Points, in no order, along strands that fork, close into loops and pass close to each other.
Two points are linked if the straight distance between their rows is under 48.3. Some points are linked to none.
Q562: [ 16  -1  -8  -1  -1  13  -8   3   3  -8  13  17   9  -4 -20  -9  -3  -3
  -2  -4   2  -5  18  12  -1  13 -12  -5 -15  -7   1]
Q4: [ -3   2  -7   0  17  18  -5  -4  -4  -4  21  14  13  -2   4  -5 -13  -6
   7  10   1  -3   5  -3   9  20   7 -13 -21   1   4]
Q195: [  7  18  -9   2   1  -3  -6  20   8   9 -13   3  -1  10  -1  -1  14  12
   4 -17   6   7  -9   6 -10   8 -17   2   7  -8   0]
Q745: [ 18   3  -5   9   3   5  -4 -23 -16  -8 -21   1   3  -7  -1  -6   2  24
  -8  15   2   5   2  -4   0  -7 -11  -9  19  10 -22]
Q277: [ -7  -2  16  -8  -2 -16   8   2   6  -6  16  10 -10  15  -6  -2  -3 -15
  11   6   7   7  -3   2  -7  -7  17   4  -5  -9  14]
Q666: [ 15   1  -4  -5 -11   2  -6 -10  -1  10 -13  -8   4   4   4  -6  11   1
 -16  -7 -19  -4  10  21  11   9 -22  -3  10   3  -8]
Q906: [  0   0   9  -8  -9  -3  12  -1   2   0  27   6   1  11 -14 -17   6 -19
   5  -1   2   8  -2 -10  -9   8  20 -10  -3 -12  10]
Q431: [ 11  -3 -11  11  -6   7  -7 -21 -13 -11  -1  -2  -4   1  -2   0  20   5
  -8 -24   6  -8  -4   8   6   7 -14 -15   0   5   4]
Q255: [-17  -5   2  10 -12  -9   5  22  16  10   3  -2   7 -10  -4   5   3  13
  -3   2  -8   7  -1  -6  -6   1 -11  -1   9  11   6]
Q624: [ 17   8   2  -6  10  -4  -2  -1 -12 -12  12  23 -10   9  -8 -18   0 -10
   0 -10  12   7   9  -2  -9  20   8  -1   2  -7   8]
Q902: [ 21 -16  -9  -6  -3  -1 -11   2  -5   4  -9  -3  -3  -4  24  -1  -2 -11
  12 -12   8 -14  -1  -9  18   6 -16  -6  -2 -27  -4]
Q857: [-18   1   4  11   8  -1  -3   6   0   7  -3  -2   0  12  21  13   3   3
  -6   4  21  -3  -7  -9   4  -7   8   6  -9  -8  -3]
Q995: [  1  -7  -7 -14   6  12  -9 -17 -17  -5   0   6 -10   6   7  -7   5   3
  -6   2  11  -9   2   9  11 -12  -5 -14  12 -20 -23]
Q303: [-20  -8   2   3 -11 -11   5   6   6   7  12  -3   2  -3 -25  19   7  15
   2  10   1  -5  -4   5 -14  -5 -14  13  14   9  10]
Q98: [  6  -7   2  15  -2   7 -15   4  -9   1  -6   3   1   2  14  -6   9   5
   3   1  -1   1   3  -6   3   8 -32 -16  -9 -15  -2]
Q397: [ -1  -8   2 -13   8 -17  10 -18   0  -1   5  -4 -19   4 -14  16   0   2
   3  15   0  -9  -6  -2  -5 -29  23   8  -7   0   7]
Q882: [ -4  -2   1  -5  -6  -1  -3  -5  -5   2  -3   8 -11   5  -3 -12  16   2
   4 -13  -8  -7   6 -16  -4  -3  -3 -13   4 -13 -11]
Q356: [-20 -19 -12   4  -1  -6   8  -7  -6  -5   5   1  -4  -6 -27   9   2   8
   3  16 -11   4  -6  -4 -20 -13  -5   5  14  19   5]
Q12: [  0  -7  -6  -3  -7  11   2 -10   0 -12  18   0   4   4 -10  -2  -4   7
  -6  18  -1   9 -11   4  -7 -11  -9  -8  17  32  14]
Q985: [-19   0  -5  -1   5 -13   6  -4   9  -3 -13  -1   1  -3  -5   3   1  14
 -13  10  -5  -2   8  -5  -4 -16  15   5  11  18   7]
Q29: [  4   3   3  -7 -10   7   8   0   5 -13  20  18   3 -15  -7   3 -20 -16
  12   9 -16  -6  19  -1  13  13   4 -11 -23  -9  -2]
Q170: [  1  -3   6   7   6 -10  10  31  10   7 -13 -16   4   0   4  11  -9 -14
  -8  -7   2   3  -6  -3  -2 -14  -9  14 -11   8   7]
Q220: [ -9  -6   9  -3  -6 -10  -5 -11  -1   3  -7 -19   4  -5  -1   2  11   8
  -3  11 -12  24 -13  16  -6 -14  12   6  12  26  14]
Q239: [  2   3  -4   1  -5  -4   4  11  -4 -21   7  20  20 -15 -11 -13  -5 -15
  20   2   6  -8  16  -2  -3  29  -4   9 -10  -8   7]
Q869: [-13   4 -12   9  -1 -15   7   0  -1   5 -27  -7   4  -7  -1  13  17   8
  16  20   4  11 -10   8  -8 -14   3  12   3   6  -7]
Q367: [ -5  -2  -6   2 -15   7   3   4  -3 -10   2  17   6  18   4   0  -9  -3
  -5 -10   2 -17   5  -3   0  11  -7  -1  -2  -6  -6]
Q784: [ 18 -18  -6  -1   1   2  -6  15  -9   3  -1   2 -13   2   9   4   8 -22
  10 -15  -2  -2  -1 -18  11  15 -25   2 -11 -19  -8]
Q630: [ 16  -1  -4  -4   0   2  -1   0   3   1 -23  -4   4 -15  14   0  -1   6
  -4  -1  -2  -4  -8   0  17  -4 -18 -17  22 -16 -15]
Q452: [-14   0  13  11   3 -11  17   4  27   5  21  -4 -12   8  -2   6   6  -9
  -1   1   4  -6   7 -20  12 -22  17   5 -18  -5  11]
Q828: [-21  13   7   1   1  10  -2   5  11  11   1 -19  13   8  11   9  -8  -2
  -3   6   1   1  15   6  -2 -18   7   4  -8  14   7]
Q752: [  0   0   6  15  -7  10 -11 -17  10  10  11 -21  14  -1  10  -4 -17   1
 -15  12  -9   9  -6   9  11   1   0  -7   3  11   1]
Q141: [-20   9   8  -5   1   7  -1  16  -1  13 -13 -12   6   2  16   9  -4   6
 -11   3   6  -2   5 -13   3 -13   0   2  -8  -1  -3]
Q18: [  0  -6 -13  -4   1  10  -6  -8 -14 -10   4  12   3  26  12   1   2  -9
   1  -6  10 -14  -2   1   6   7  -5  -6   4 -22 -15]
Q622: [ -5   1 -22  -7  -1 -11  -2   6  -3  -1 -22  10 -15   0   1   1  12  -1
  17   3 -15  -8 -16 -26 -15   4 -11  15  12 -10  -8]
Q187: [-14  -6   3  -9  -8   0  16  17  12   3  19   3   7  10  -6 -12   4 -25
  -7   0 -10   4 -11 -19  -8  -1  18   5   3 -16   3]
Q675: [ -4   6   2  10 -11   1   3  14  14  -6   0 -17  29   0  12  -9 -15 -10
   4   7  -8   2   2  15  12  15  -1  -1  -2  20   7]
Q124: [ -7  12   2   5   8  -8   4  -2   6  15 -20 -12  -8  -8   3  18   1  18
  11  19   5   7 -17  16   3 -21  10   4   6  -2 -10]
Q996: [  8 -13 -11 -12  -2   4   0  -6  -4   1   9   4   5   6   8 -19  20 -18
   7 -12  -6  -4  -4 -10   8  20  -2  -1 -15 -21  -1]
Q484: [ 16  -1 -15  -2  -7   1  -7 -16 -13   0  -4  -4  -4   7  -2   3  15   3
  -5 -13  15 -17  11  10  22   7 -18 -15  -7 -12  -1]
Q793: [ 20  -4 -23 -12   0  14  -3 -19 -25 -20 -15   9 -20  -3 -10  -1  12   6
  -6  -6   6  -6   0   4   0  -8 -13   3  20  19 -11]
Q211: [-10  13   1   5   0  19  -2  11   3  -2  16  14  12 -17  10   1 -18 -32
  12  -2  -7  -2  10 -16  12  10  23   0 -20  -3   2]
Q460: [ -1  -6   1  -7  -5   0  -3  -6  -2   3 -19  -3   0   8   7   1  -3  14
  -2   0   5   2   2   0   1   6  -2   2  21   5  -5]
Q753: [  2  -7  -2   1  -3  -1   6 -12 -16  -9  -5  -1  -9 -22 -22  -3  21  16
  12  -8  -5   5 -10  -7 -19  -6   4   7   1  22  11]
Q635: [ -1   8  10   3   0  13   3  25  -1   9  19  20   2  -3  16  -1 -10 -20
   0  -3   7  -8   8 -19  19  -1  18  10 -22   1   1]
Q27: [-10  16   7   2  -7   1  11   6  21 -12  27  11   9  -7  -1 -18   4 -27
  15  11   1   0   2  -6  10  11  39   0 -12   1  10]
Q956: [ 21  -9  -8   2   1  18 -11  -6 -20 -16   7  -1 -10  -4 -12  -4  11  19
  -9 -15   4  -1  -9  15   2   4 -10  -7  -9  16   5]
Q471: [ -7  20   9   5 -10  -1   0  15  -2  -1   7   6  17 -14  -4  -9 -18   0
   0   8  -2   5  21   1 -12  20  -1  -1 -11   2  14]
Q183: [ -7  -9 -17  -2   9  10   6 -23 -16   2 -17  15   1  -3   1   0   0  10
  -1  11 -10 -18   6 -10  -1  -4   1  -7  -2  -5 -30]
Q89: [  8  11 -14  -8  14  -4  -2 -22 -17  -2 -12  14 -15   1 -15  -7  20   6
  14  -6   2  -4 -10 -19 -13  -6   8   2   1   0 -24]
Q70: [  4  -7   2   3  -2  11  -5  17   7  -2  14  11   2   1 -19 -13   4 -10
  11 -12   2  -3   6  -2 -14  20 -21   6 -10 -19  -6]
Q396: [ -7  -6   4  -2  14 -14  13 -22  13  -3  -7   5 -18  -3  -7  30   2   4
   1  21  -3  -3  -7  10   6 -26   6  -2  -9  -6   5]
Q475: [ -6  -1  -1   2  -6   9   2  25  -5  10   6  20   9   5  18   1  -3 -11
   3  -4  10   0   0 -19  17  12   7   9  -3  -8  -2]
Q71: [ 10 -16  -7  -6 -11  11 -13 -13  -6 -21   7  -6   9  13 -10  -6   0   6
 -14  -4   9  -9  12  11 -12   7  -1   2   3  24  11]
Q92: [ -4 -19   3 -17   2   4  -7  -8  -5   7   5   4  -7   5  -5 -16  31 -10
   7 -12   1  -1   1  -2   4  11   8  -9  -2 -16 -12]
Q661: [-10  -6   4 -13  -6 -11   2  18   3   8   7 -10   3   4 -11   4  -6  -3
  -4   5   1   8  10 -11 -28   0  -4  13  -6  -3  18]
Q258: [ -7   3   4  -4   9 -16   2   3   3  -6 -13  -6 -13  13   5   5  16 -10
   8   4  10 -12  -7   2  -1 -19  17  17  -7 -22   4]
Q878: [ 13 -20  -5   0  -7  12 -10  -6   8   5  -2  12   4   8   4   1 -20  17
 -18   7 -18 -11  14  14   9   0  -3  -4   0 -11   0]
Q440: [ -3   9   6  -6   1 -16   0  -2  18   9 -10 -12  -5  -2 -15  11  15   7
   0   5  16   6  -5  20 -11 -10 -10   5  -6   3  11]
Q832: [-14   5  10 -11   4  -3   3   3   4   9   3   8  -7   5   2 -11   0   6
   3   3   0   3   4 -15   3 -16  13  -4   3 -15 -13]
Q888: [  7   2   5  17  -4  -6  -2   0   9   5 -13  -2  11  -3   1   1  -5  12
 -22 -15 -19   8 -10  12  -5   6  -2  -3  10   4   4]
Q706: [ 20 -16   4   2   0  15 -16  -3  -6   2  -3   0   5   0  12   3 -14   2
 -10  17  -1  -9   8  21   5  -3 -13  -5   0 -18  -8]
Q442: [-16   4  10  19   7  -8   6   5  14   9  11  -6  -5   4  12  14 -10   6
 -11   0  12  -9  -1 -13  10 -20   7   6 -17  -4  15]
Q619: [ -5  12  -3  -1   8 -13  -3   8   8   7   1   1  -4  10  -4   9  16   6
   1  -7  27  14  -8  -2 -13   2 -10   4  -2  -1   8]
Q521: [-12  27  -3   5  16  14  -1  10  19  -3  18  10  18  -8   2   2 -17  -5
   0   7  -3   5  11   8  -2  -8   6   6 -12   4   9]
Q72: [  4  12  -4  -5   5  18  -8 -14  -2 -13  17  10  14   6 -10   5 -21   6
  -3 -15  19   0   4   7   3   2  13  -7  -6  22  13]
Q215: [ 10  10  10  17 -10  10  -8   9  -1   1  10  11  13 -17   6  -6 -17   4
  -3  14  -4  14  15   2   7  15  -7   1 -10   5   8]
Q271: [ -2  -9  -3   5 -18   7  -4  -7   2  -5  13  -1   8   7 -19  -2  -2   0
  -8   9  -5  -5   7  11 -13   2  -6   7  14  24  17]
Q253: [  3  -2   4 -20  11   3  -7  -1  -2   5  -7   2  -3   7   9 -18   6  -2
  -8  -3  11  -4   1  -9  11 -11  11  -4   9 -31 -20]
Q792: [-13   9  -6   5  -1  -1   6   3  15   3  23  10   4   3 -10  21 -21 -15
   9  12   2  -2  -4  -7  -2   5   9   2 -14   7  24]
Q536: [  1   6  -5  10 -10  15   0   7  -1  -5  -6  -5  21  13  20  -7 -18  -7
  -7  -1   4  -9   7   6  17  10 -10  -2  -3  -4 -12]
Q867: [ -4  -6   5  -8  -9  -9  19  18  13   4  -1   5  -6   1  -5  22   5 -14
 -10  10   4  -3   5 -10  -1 -21   1  12  -6 -15   8]
Q602: [  5  13  -9  15   0  15   7  23  -4  -2   1  10  17 -20  19   0 -20 -14
  -4  -4  -1  -8   9   2  29   5   3  -1 -18  -8  -6]
Q998: [ -2 -18   7   3  10   6   0 -12   0   0  10   8 -14  -2  -3   4  -2  18
 -12 -11  -4   9   6   1   0  -1   8  -4  20  23  11]
Q768: [  1 -12  -6   3 -11   1  10  -8   0  -3   4  -6  -1  -8 -21  -1   2  17
  -4  23  -8   6  -9   9 -13 -21   2  13  22  33   0]
Q445: [ 11  -1  12  -2   6   2 -13  14   9   3  -5   1  -6   0   0  -5  -7   4
   2  -8   0  13   9 -11  -7   9  -5  -6 -13  -9  -4]
Q88: [-18  13   1  -7   7   1   9   4  -6  13 -13 -18   5  -7   6   3  -2  13
   3  12   5  -3  -4   1   2 -22   2  -1  11   1 -10]
Q189: [  5   1   0  -1   5  11  -8  -9   3 -10  29  28  13 -11 -13  -4 -21  -5
   1   8  -4  -4  18  -2   0  11   0  -8 -15   0   9]
Q58: [-14   0   9  -3   0  -6   7  13  10   3  16   5   0  -7  -9  11   2 -12
  -4   4  10   1   5  -7 -24 -19   1  17  -7 -11  25]
Q138: [ -6   5  -6  16  -7 -11  10  31   9  -3   1 -14   4   5   4   4   1 -12
  -6  -8   7   3  -4  -2  -8   6 -23  12  -8   6   8]
Q545: [-12   0  10  10 -12   1  -7   2  12   8   6  -3   0  -2  -9  -5   5  23
  -6  -9 -13   5  -1   9  -9  -1   0  -5   5   9   7]
Q406: [ -6  -1   7 -10  -3  -3   8  15   8  13  11  -3 -10  10   6  -4   8 -23
  -8  -3  -5   3  -4  -8   1 -11  34  13  -8 -14  -2]
Q493: [-10  -3  -2   8 -11 -10   7  14  11  -1   1 -31  19   9   3   3  -1  -9
 -14   4   1   5  -4   7   1  10  -6  12  -6  13  11]
Q287: [  3  10  -1  11  -3  13   4  21  -8  -4  -5  -6   9  -7  25  -1 -24 -18
  -2 -10  19 -13   9   0  18   1  -5  -8  -3 -10 -10]
Q2: [ -6 -17  12  -8  23   0  -3 -18 -14   3   2   3  -2 -10   5   1 -13  12
  -5   4   6   4   9   4  -1  -9  12  -4  10  13   3]
Q11: [  3   6   4  17 -10  13  -3 -12  13  -9  11  -1  16  -1  -9  -3 -18   0
   1  -4 -13  -1   8   8   5  13   6 -12   0  19  22]
Q231: [-14   6  -3  -1   0  -2  16  21   3 -12  14   8  12 -14 -13  -8 -11 -15
  11   1  -7  -4  13   3  -8  25   6   9  -9  10  10]
Q577: [  6   1  10 -16   1   4   6  11 -13  -1  -2  -5   3  13  16 -10 -19  -9
   2  -5   0  -7   6 -12  12   8   3  -6  -8 -13   2]
Q102: [  4   3   8   9  -9   8  -8   9   0  -6   3   2  14   5   2  -5 -15  -8
  -5  14 -12  20   8   7   1   7 -17  -6   6   1   5]
Q418: [ 11  -8  -9   4   6   5   3 -23 -25  -3 -12  20  -6  -7  -2   0   2  17
  -7  13  -3  -3   6  -1   0 -25   0  -1   9  -3 -16]
Q354: [  8  -1   9  15 -12   7  -1   4  -3  10 -21 -12   6 -15  22  -3  -1   0
  -2  -3 -11   9 -12   1   8  -2 -17  -5  15 -10 -17]
Q103: [ 11 -10  -4  -1  27  -2 -13 -24 -27   0 -17  -6 -10 -13   5  -9   7  18
   4   3   4 -14   1   5   6  -2  -5 -11   1 -10 -15]
Q930: [ -9  13  -6   4   9  10  -4  -4  -7 -12  24  21   7  -4   1   2 -12  -5
  18  10  -3   1  -9   0   6  16  30  -1 -18  -2  -3]
Q855: [  3   0   7  -9 -20  -8  -5  -5   2  16 -10 -16   2  -3  -7  -8   7  14
 -14   3 -16  18 -15   3   1   7  -6   1  14  12 -17]
Q739: [-11  -4  -5  -3  -3 -13  12  -8  23  11 -25 -14   1  -8  -8  22  16   2
  -2  14   6   3  -9  17   1 -14  -9  10   0   7   3]
Q650: [ 12   4  -2  -8   1  12  -2  -8 -10   3   0   5  15  -2   7  -2   0  -3
   2  -7  19  -9   8  17  21   2  -8 -14  -8 -25  -2]
Q134: [ -4  -5   7  -8  17  13  -9 -12 -16   1  16  -1   7   6  14   1 -14  -2
  -2   8   7   3   7   3   6   3  11 -13  -1   1   5]
Q740: [ 20 -12  -4  -6   3  14 -10 -25 -11   3 -14 -17   1 -18   4  -3   1  15
  -7   2  -4   0 -14  22  16  -9  -6 -11  23   3 -16]
Q704: [-16  -5  13  13 -11 -16  15  14  18   2  -3 -14  -9  -3  -8  22  15   8
  -1  21   4 -10  -4   3   0 -24 -16   3  -9  -8  18]
Q851: [  5  -5 -22  -7  12  -7   4  -8   3   1 -24   1   2  -7   0   2  -4  10
  -2   2   1 -11   0 -17  -7   5  -5  -2   5  -7 -23]
Q822: [ -2  19   2  12  10  -4  -1  -1   2   4  14  -8   4  16   4   3 -34  -3
  -1   6   4  -3  -2   8   6   7  12  -1  -3   0   4]
Q144: [ -3  -9 -15 -12 -10   4   4 -20  -2   4 -21   9  -4  -6   1  13   9   8
  -4  -4 -24 -14  10   3   9  -1  -7  -3   5  -1 -19]
Q427: [ 14   1  -4  -4  11   0 -13 -14 -14   7 -15 -27  -6 -12  18 -14   5   9
 -13  -1 -11   4 -13  22   3   2 -15  -5  14  -2 -23]
Q519: [ -8  -8   3  -7  14 -13   3  -3   7  -6  -6  -5 -12  22  10  -2   8 -10
   7  -2  17  -1 -10  -6   3  -3  29   3  10 -16  -3]
Q579: [  4  -5   8   0 -10  12  -9 -14  -2 -13   9   7   5   2 -11  -1   3  12
  -7 -10   4  -5   1   0  -9 -12   6 -12 -10  -1   3]
Q908: [ -6  -1   6  16  -9  -8   3   4  23  -6  13  -7   4   3 -14  18 -15   1
   9   0   2   8  -5  21   1  -1   5   2   3  20  26]
Q976: [-18  -6  -3   4  -3  -9   0 -11  -3   3 -12  -4  -9   1  -8   8  22  11
  15  -5   1   4   1  -2 -21   2 -13   2   9  14  -9]
Q692: [ 12   4 -12   2 -13   3  -2 -18 -18 -21 -22  -5 -10  -3  -4  -8  17  15
  -6   5  12   4  -1  -3  -7  -9 -13   1  20  21  -7]
Q383: [ -9   3  -9   4  -5 -14   0   2   8  15 -23 -11  -6 -14  -1  -3  20   4
  13   7 -14   9  -2  -6 -19  12 -19  12  13   9  -9]
Q441: [ 16 -13 -13 -20  12   2 -21  -8  -8   5 -11  15 -11  -8   2  -6  16  10
   2   4  -6  -6  -2   1   2  -1 -22   4   4 -23 -13]
Q547: [ 29 -16 -11  -8  -7   1 -20  -5  -9   0 -15   8  -5   9   7   3   4  10
  -2   7   1  -3   0  17   4  -8 -21  -7   8 -14  -5]
Q819: [ 11  -5  -6  -5 -11   3  -2   7  -8  -1   7  19 -10  10  -1  -3   9 -20
   6 -15 -10 -10   0  -7  11  26 -13  -4 -14 -24  -3]
Q742: [  6  13   1  -2  19  -5   9   8 -13  -5  14  17  -5  11   6 -20  -6 -14
   6   0   8   2   8   5   9  26  11  -2  -4 -14  -2]
Q665: [  6 -13  -2   5 -21  11   3 -18 -15 -11   0   4   6  -4   6 -10  16  12
 -13  -3 -10   8  -5  19   9  -1  -8   0  18  20   1]
Q414: [ -5   5   5   0  -1  -1  20  23  24  13  19   9 -16   8   2  17   6 -20
 -10   7  10 -12   7  -4  10 -28   8  11 -12  -6  18]
Q913: [ -1  -3  -2   7  -4  -2   1 -17  -8   3 -21   0   0 -19 -16   2  20  15
  16  -8 -10   6  -8   1  -9   3  -6  -4  10  20 -13]
Q952: [ 11   1   4  -2   6   2  -9  12   5   3   2  -7 -15  17  14 -25  16 -21
  11  -5   3  -2 -12 -14   3  14  14   0   7 -12 -17]
Q936: [  7   7  -3   1   3 -21   7 -21  -6  12 -28 -15  -1 -12  -5   4  -6   6
   0  14  -6  11 -10   4  -6  -7   5   6  17  19 -16]
Q578: [ -4  -6   8 -15   6 -10  -1  -7  -3   7  -8   0  -9  10 -12  18  -4   8
   3   2 -10   3  -8 -10 -16  -9  12   4  -3   3  -4]
Q66: [ -2  17   6   5   4  -7  25  20  12  -1  23   3  -3   4   0  15  -7 -28
  -3   2  13   0   5  -1  10  -8  10   4 -26  -7  11]
Q495: [  7   2  -4  -6  22  -6  -6 -10 -18   6 -20 -19  -6 -16  12  -7   4  17
   8  -2  -4  -3  -7  12  -2   4  -2   5  11   0 -11]
Q847: [  9   6   7   0   7   0  -6  28   2   5  -8   3  -9   5   9  -7  -5  -7
   9 -12  17   5   3 -20  -5  -1 -10  10  -6  -7 -13]
Q355: [ -2 -14 -12  -6   0  11  -3  -5 -22 -10   0  -3 -13  -7 -20  -4   9  26
  -4  -8  -8  -4   2   3 -10  -3   3   3  -4  26   2]
Q534: [ -2 -13   3  15   0 -13   0   2  19  -1   9  -9   3   0  -6   8  -3   6
  -4  10  -6   7 -15  15   1 -16   3  -4   9  10  22]
Q816: [ 16  -4  -3  -2   4  -6  -7  -4  -3 -10 -16   0   0 -13  -9 -16  17  14
  -3 -19  -6   7   1  12 -13   3 -16  -5  12   4   7]
Q842: [ -6  23   1  19  -4  12  -6  -4  27  -1  18   1  20   0  -1   1 -16  -5
   9   5  -9   0  10  14   0   1   6   4  -8  21   8]
Q101: [  8 -13   4  -8   2  15  -9 -15 -13  -8   0  -9   4 -13   8  -1  -5  22
  -9  10   5   3  -9  12  20 -10   8 -10  29  23   0]
Q749: [ -9   0  12   4  -7 -14  12   3  15   4   6  -9  -6  -6  -4  21  -3   8
  -9  26  -6   5  -7   1  -1 -24   3  -2   7   2  23]
Q345: [-14   4  11  -1   7  -2  -2  -6   4   4   1 -19  11  11   6   8   0   4
  -3  15  -5  14   0  17   1 -19   3   9   7  21   4]
Q158: [  1 -12   0 -15   4   1  -5  -3   4   4   6  -6   5   4  -9  12 -18   2
 -10   1  -9  -5  -6  -5 -13  -4  14  -2  -3  -2  11]
Q146: [-15   9  12   2   1  -4  13  12   7   3  11   5 -13  -1  -2  -2   5  -7
   3 -27   0   0   4  -9  -4   2  11   5  -9  -6   7]
Q764: [  9   2   6   1   0  -1   1 -23  -5 -11  -5 -13 -11   3 -14   5  -6  18
 -13   0  -1   6  -5   6 -17 -17   5   1   4  24 -11]
Q912: [ -5   3   6  19  -9   1  -1   3   5 -13  10   6   8   3  -7   1  -2   2
  15  -8  10   8   0   5 -10  19   0  -8  -3   1   8]
Q743: [ -7  11  13   7 -12   2   8  25   4   5  10  -9   7  -5  -6   4 -17 -10
   1   8  -4  11  11  -5  -8  -2  -5  13 -15   5  13]
Q914: [ -1   1   9   0   6   3   1 -12 -11   1  20  22 -14   8 -10   0   2  10
  -8 -13  12   6   6  -5   0  -1  14  -1   7   7  18]
Q16: [ 21   5   1 -11 -14  -5  -6 -19  -1   7 -15  -8  -9   3  -6 -15  13  10
 -17 -10 -19   4 -11  16   1  10 -18  -3  19  19 -12]
Q351: [  3  -9  -4 -12 -16   4  -3  -2   0   4 -11   5  -2  -5  -4   3  11   6
 -10  -7 -16 -15  13  10   1  12 -25   0  -1  -8  -1]
Q933: [-12 -11   2   4  -7  -5  -7   5   3  -1  16  10  -4  14 -22  -8  12   2
   8 -13   7  -9   4  -8 -19  12   2  10  -1 -15  -1]
Q130: [ -2   2   5  15 -10  -3   6  11  -3   0 -16 -12   3  -4  21   5 -12  -1
 -12 -15 -12  -1  -4  -2  -4   2  -2  -4  11  -5  -5]
Q198: [ 11   6  -4   2  10  -5 -12  18   0   2 -17 -14  -5   1  20  -6   4  -2
   6  -8   6  -2   2 -19  -5   1 -25   4   5  -1  -5]
Q118: [ -6  -6   9  -5 -13 -15   7  10   9  -3  12  -4  -2  17 -13   8 -21  -1
  11   4   6  12  -2   6  -4   4   3  -5   0   9  20]
Q178: [ -8  28   4   4  -3  17  -2  22   4   4   8   4  15  -4  10   7 -22  -8
  17   8   8   4   5   1  12  -5   7   6 -11  12   0]
Q871: [ 26 -10  10  -5  13  -2 -11  10   8 -10  -7   5   8  -4   5  -4 -13  -3
   7 -13   1   3   3   3   5  12  -1 -16 -11 -15   6]
Q575: [ 16  -7  -2 -13  11   1 -18  -7  -4   5 -15   5 -14   1  11  -6   4   2
   7 -12  -5 -14  -6  -7   7  13 -11   1   2 -24  -3]
Q904: [ -7   6   1  -2   5  -8  17  19  21  -4  23   3   6   1  -3  -6  -1 -31
   4   9  10   5  -6 -10   7   1  31   6 -19   0   9]
Q785: [ -9  -6  -2   5   4 -10   0  17  -1  -1  -2   5  -8   5  -4 -11  23   4
   8 -10  -1  -2  -3 -17 -17  -6  -1   8  -5 -17  -8]
Q206: [  1  -3   7   0   3   1   5 -18   0   6   2 -13   6 -18   4  -2   2  24
 -12   9  -7  13 -11  13   6 -14  13  -1  21  31   7]
Q948: [ -4  21   9   7  -8  14  -1  17  12   4   1  -7  14  -7  18  -3 -22 -13
   4  16  -2   8   4   9  17  11   7  15  -3  23   3]
Q827: [ -4  -3   1  -4  13   0   6  -4  -1   1 -15 -14  -6 -15  22  -1   6   0
   2  -7  -3 -17   3  -3  14  -2 -14 -15  11 -11 -29]
Q628: [ 19   6  -7   2  -8   4  -4 -13  -9  -5   9  20  14  -8  -2  -2  10  -5
  18  -9   8   2   8  11  18  21 -14 -20 -12 -24   3]
Q259: [ -1  11   1   1   4 -21  -1  16   3  11 -23 -22  -8  -6   4   1  -3  -1
   3 -10  -4   4  -6 -11  -4  -8 -14  13   1   6   0]
Q39: [  2  -3 -11 -15   9 -14 -10  12  -6   6  -1  -5 -22  14  13 -12  11 -10
  18  -2  -3  -3 -12 -31   3   4   2   4  -2 -11 -13]
Q632: [  1  -8   5   1  13 -16   2   2   1  -6  -5  -9  -9  17   4   3  -8  -4
   7 -16   2  -1  -5  -3  -9   8   6   1   6  -8   4]
Q42: [  7   2  12  -7   4  -2  10   3  -7  -3 -10  -6   1   2  16  -5   1 -15
  11 -24   3  -2   1 -12  -4   8   7 -13  -3 -19  -1]
Q732: [ -1  -5   2 -11   2   2   1   6   4  11   5 -16 -13   9   6 -21  17 -22
  -2  -7 -14   3   4 -10  -7   6  27   7   3 -15 -10]
Q159: [  0  -1   8  -1  -1 -21   6  -3  -4  11 -22 -17 -16  -2  -5  14  -2   3
  -2   7 -14   5  -7  -5  -9  -1   1   2   5   4  -4]
Q645: [ -2   6 -24   3  12 -11  -5  -8  -5   4 -24   1 -11 -12  -4  -5   9   8
   4   7 -11  -1  -7 -15 -13   7 -14   5   4   7 -13]
Q505: [-23  -8  10  11   4  -6   2  20   3  12   5   7  -4  -1  -1  13  16  -2
   4 -17   7   2   0 -13 -11  -3  -2  12 -16  -9   1]
Q824: [ -4   6  -5  -4  -8  24   4   3   6  -3  23  21  12  -2  -3   2 -12 -25
   6  -6 -15 -10  10  -1  11  10  13  -2 -24 -19  -8]
Q755: [  0  -1   3 -13   6   4  -1   4   7  -1   4   4  10  13   2  -6 -14  -6
  -2  -1   0 -11   1 -14   4   0  27  -4  -8 -11  14]
Q966: [ -1  17   0  28  -1  -1  -2  -8   5  -3  11  -8   9   5  14   6 -20  -4
  -9  20   7  14  -6   7   8   2   5  -6   3  10   8]
Q501: [ -6  17 -15  -2  13 -12  14 -10  -7  -1 -15   9  -8  -5 -21  -5  25   4
  24   3   0   2  -8  -5 -20 -12   4  13   3  -7  -9]
Q634: [ 12  12  -3   2   4   5  -1  -8  -7  -3  14  -4  -2  13  -8   6 -24   7
 -10 -11  11   1 -11  10   9   5   4 -10  -1  16   5]
Q945: [ -4   9  -1  10   7  -1  -1  19 -12  -4   5  20  -1   0  18  -4 -14 -12
   4   6  12   9   9  -5   6  22   8   7  -5  -4  -4]
Q711: [-15  10   9  -6   6  -6   8 -12  -5   3  14   0 -10  14  -9   4  10  -7
 -11 -18   5   1   6  -1  -9   6  14   1   0   4   7]
Q401: [  3  -5  -5 -10  11  -6  -3 -11  -2 -15   0  -8   4  11  -8   8   7   7
  -6  -6  22   6 -14  12 -14  -6   3  -5   8  15   7]
Q875: [ 21  -2 -13  -5   5   6  -1 -28 -23 -20  -9  14 -24  -8 -13  -5  23   3
   4 -15  -4 -11  -4 -12  -7  -4  -5  -4   6   4 -12]
Q853: [ -7  -3  11   0 -21  -1  -3 -18   7   4   0 -18  11  -5   3   1  -1  11
 -17   5 -15   6  -7   1  14   0  -9 -14   7  11 -13]

A tip is a point with one link. Name the tips that can be reached along the links from each point below, in the order of the rows.
Q303: Q71, Q827
Q875: Q622, Q72, Q628, Q501
Q575: Q624, Q878, Q602, Q930
Q906: Q704, Q39

A piece is two or more points that can be reached from each other along the links. Count, over all rows, the pieces, the separate loops (a circle has one, a figure eight two, a Y none), the forks (points with three links) and the tips (points with one).
pieces: 6
loops: 1
forks: 12
tips: 22
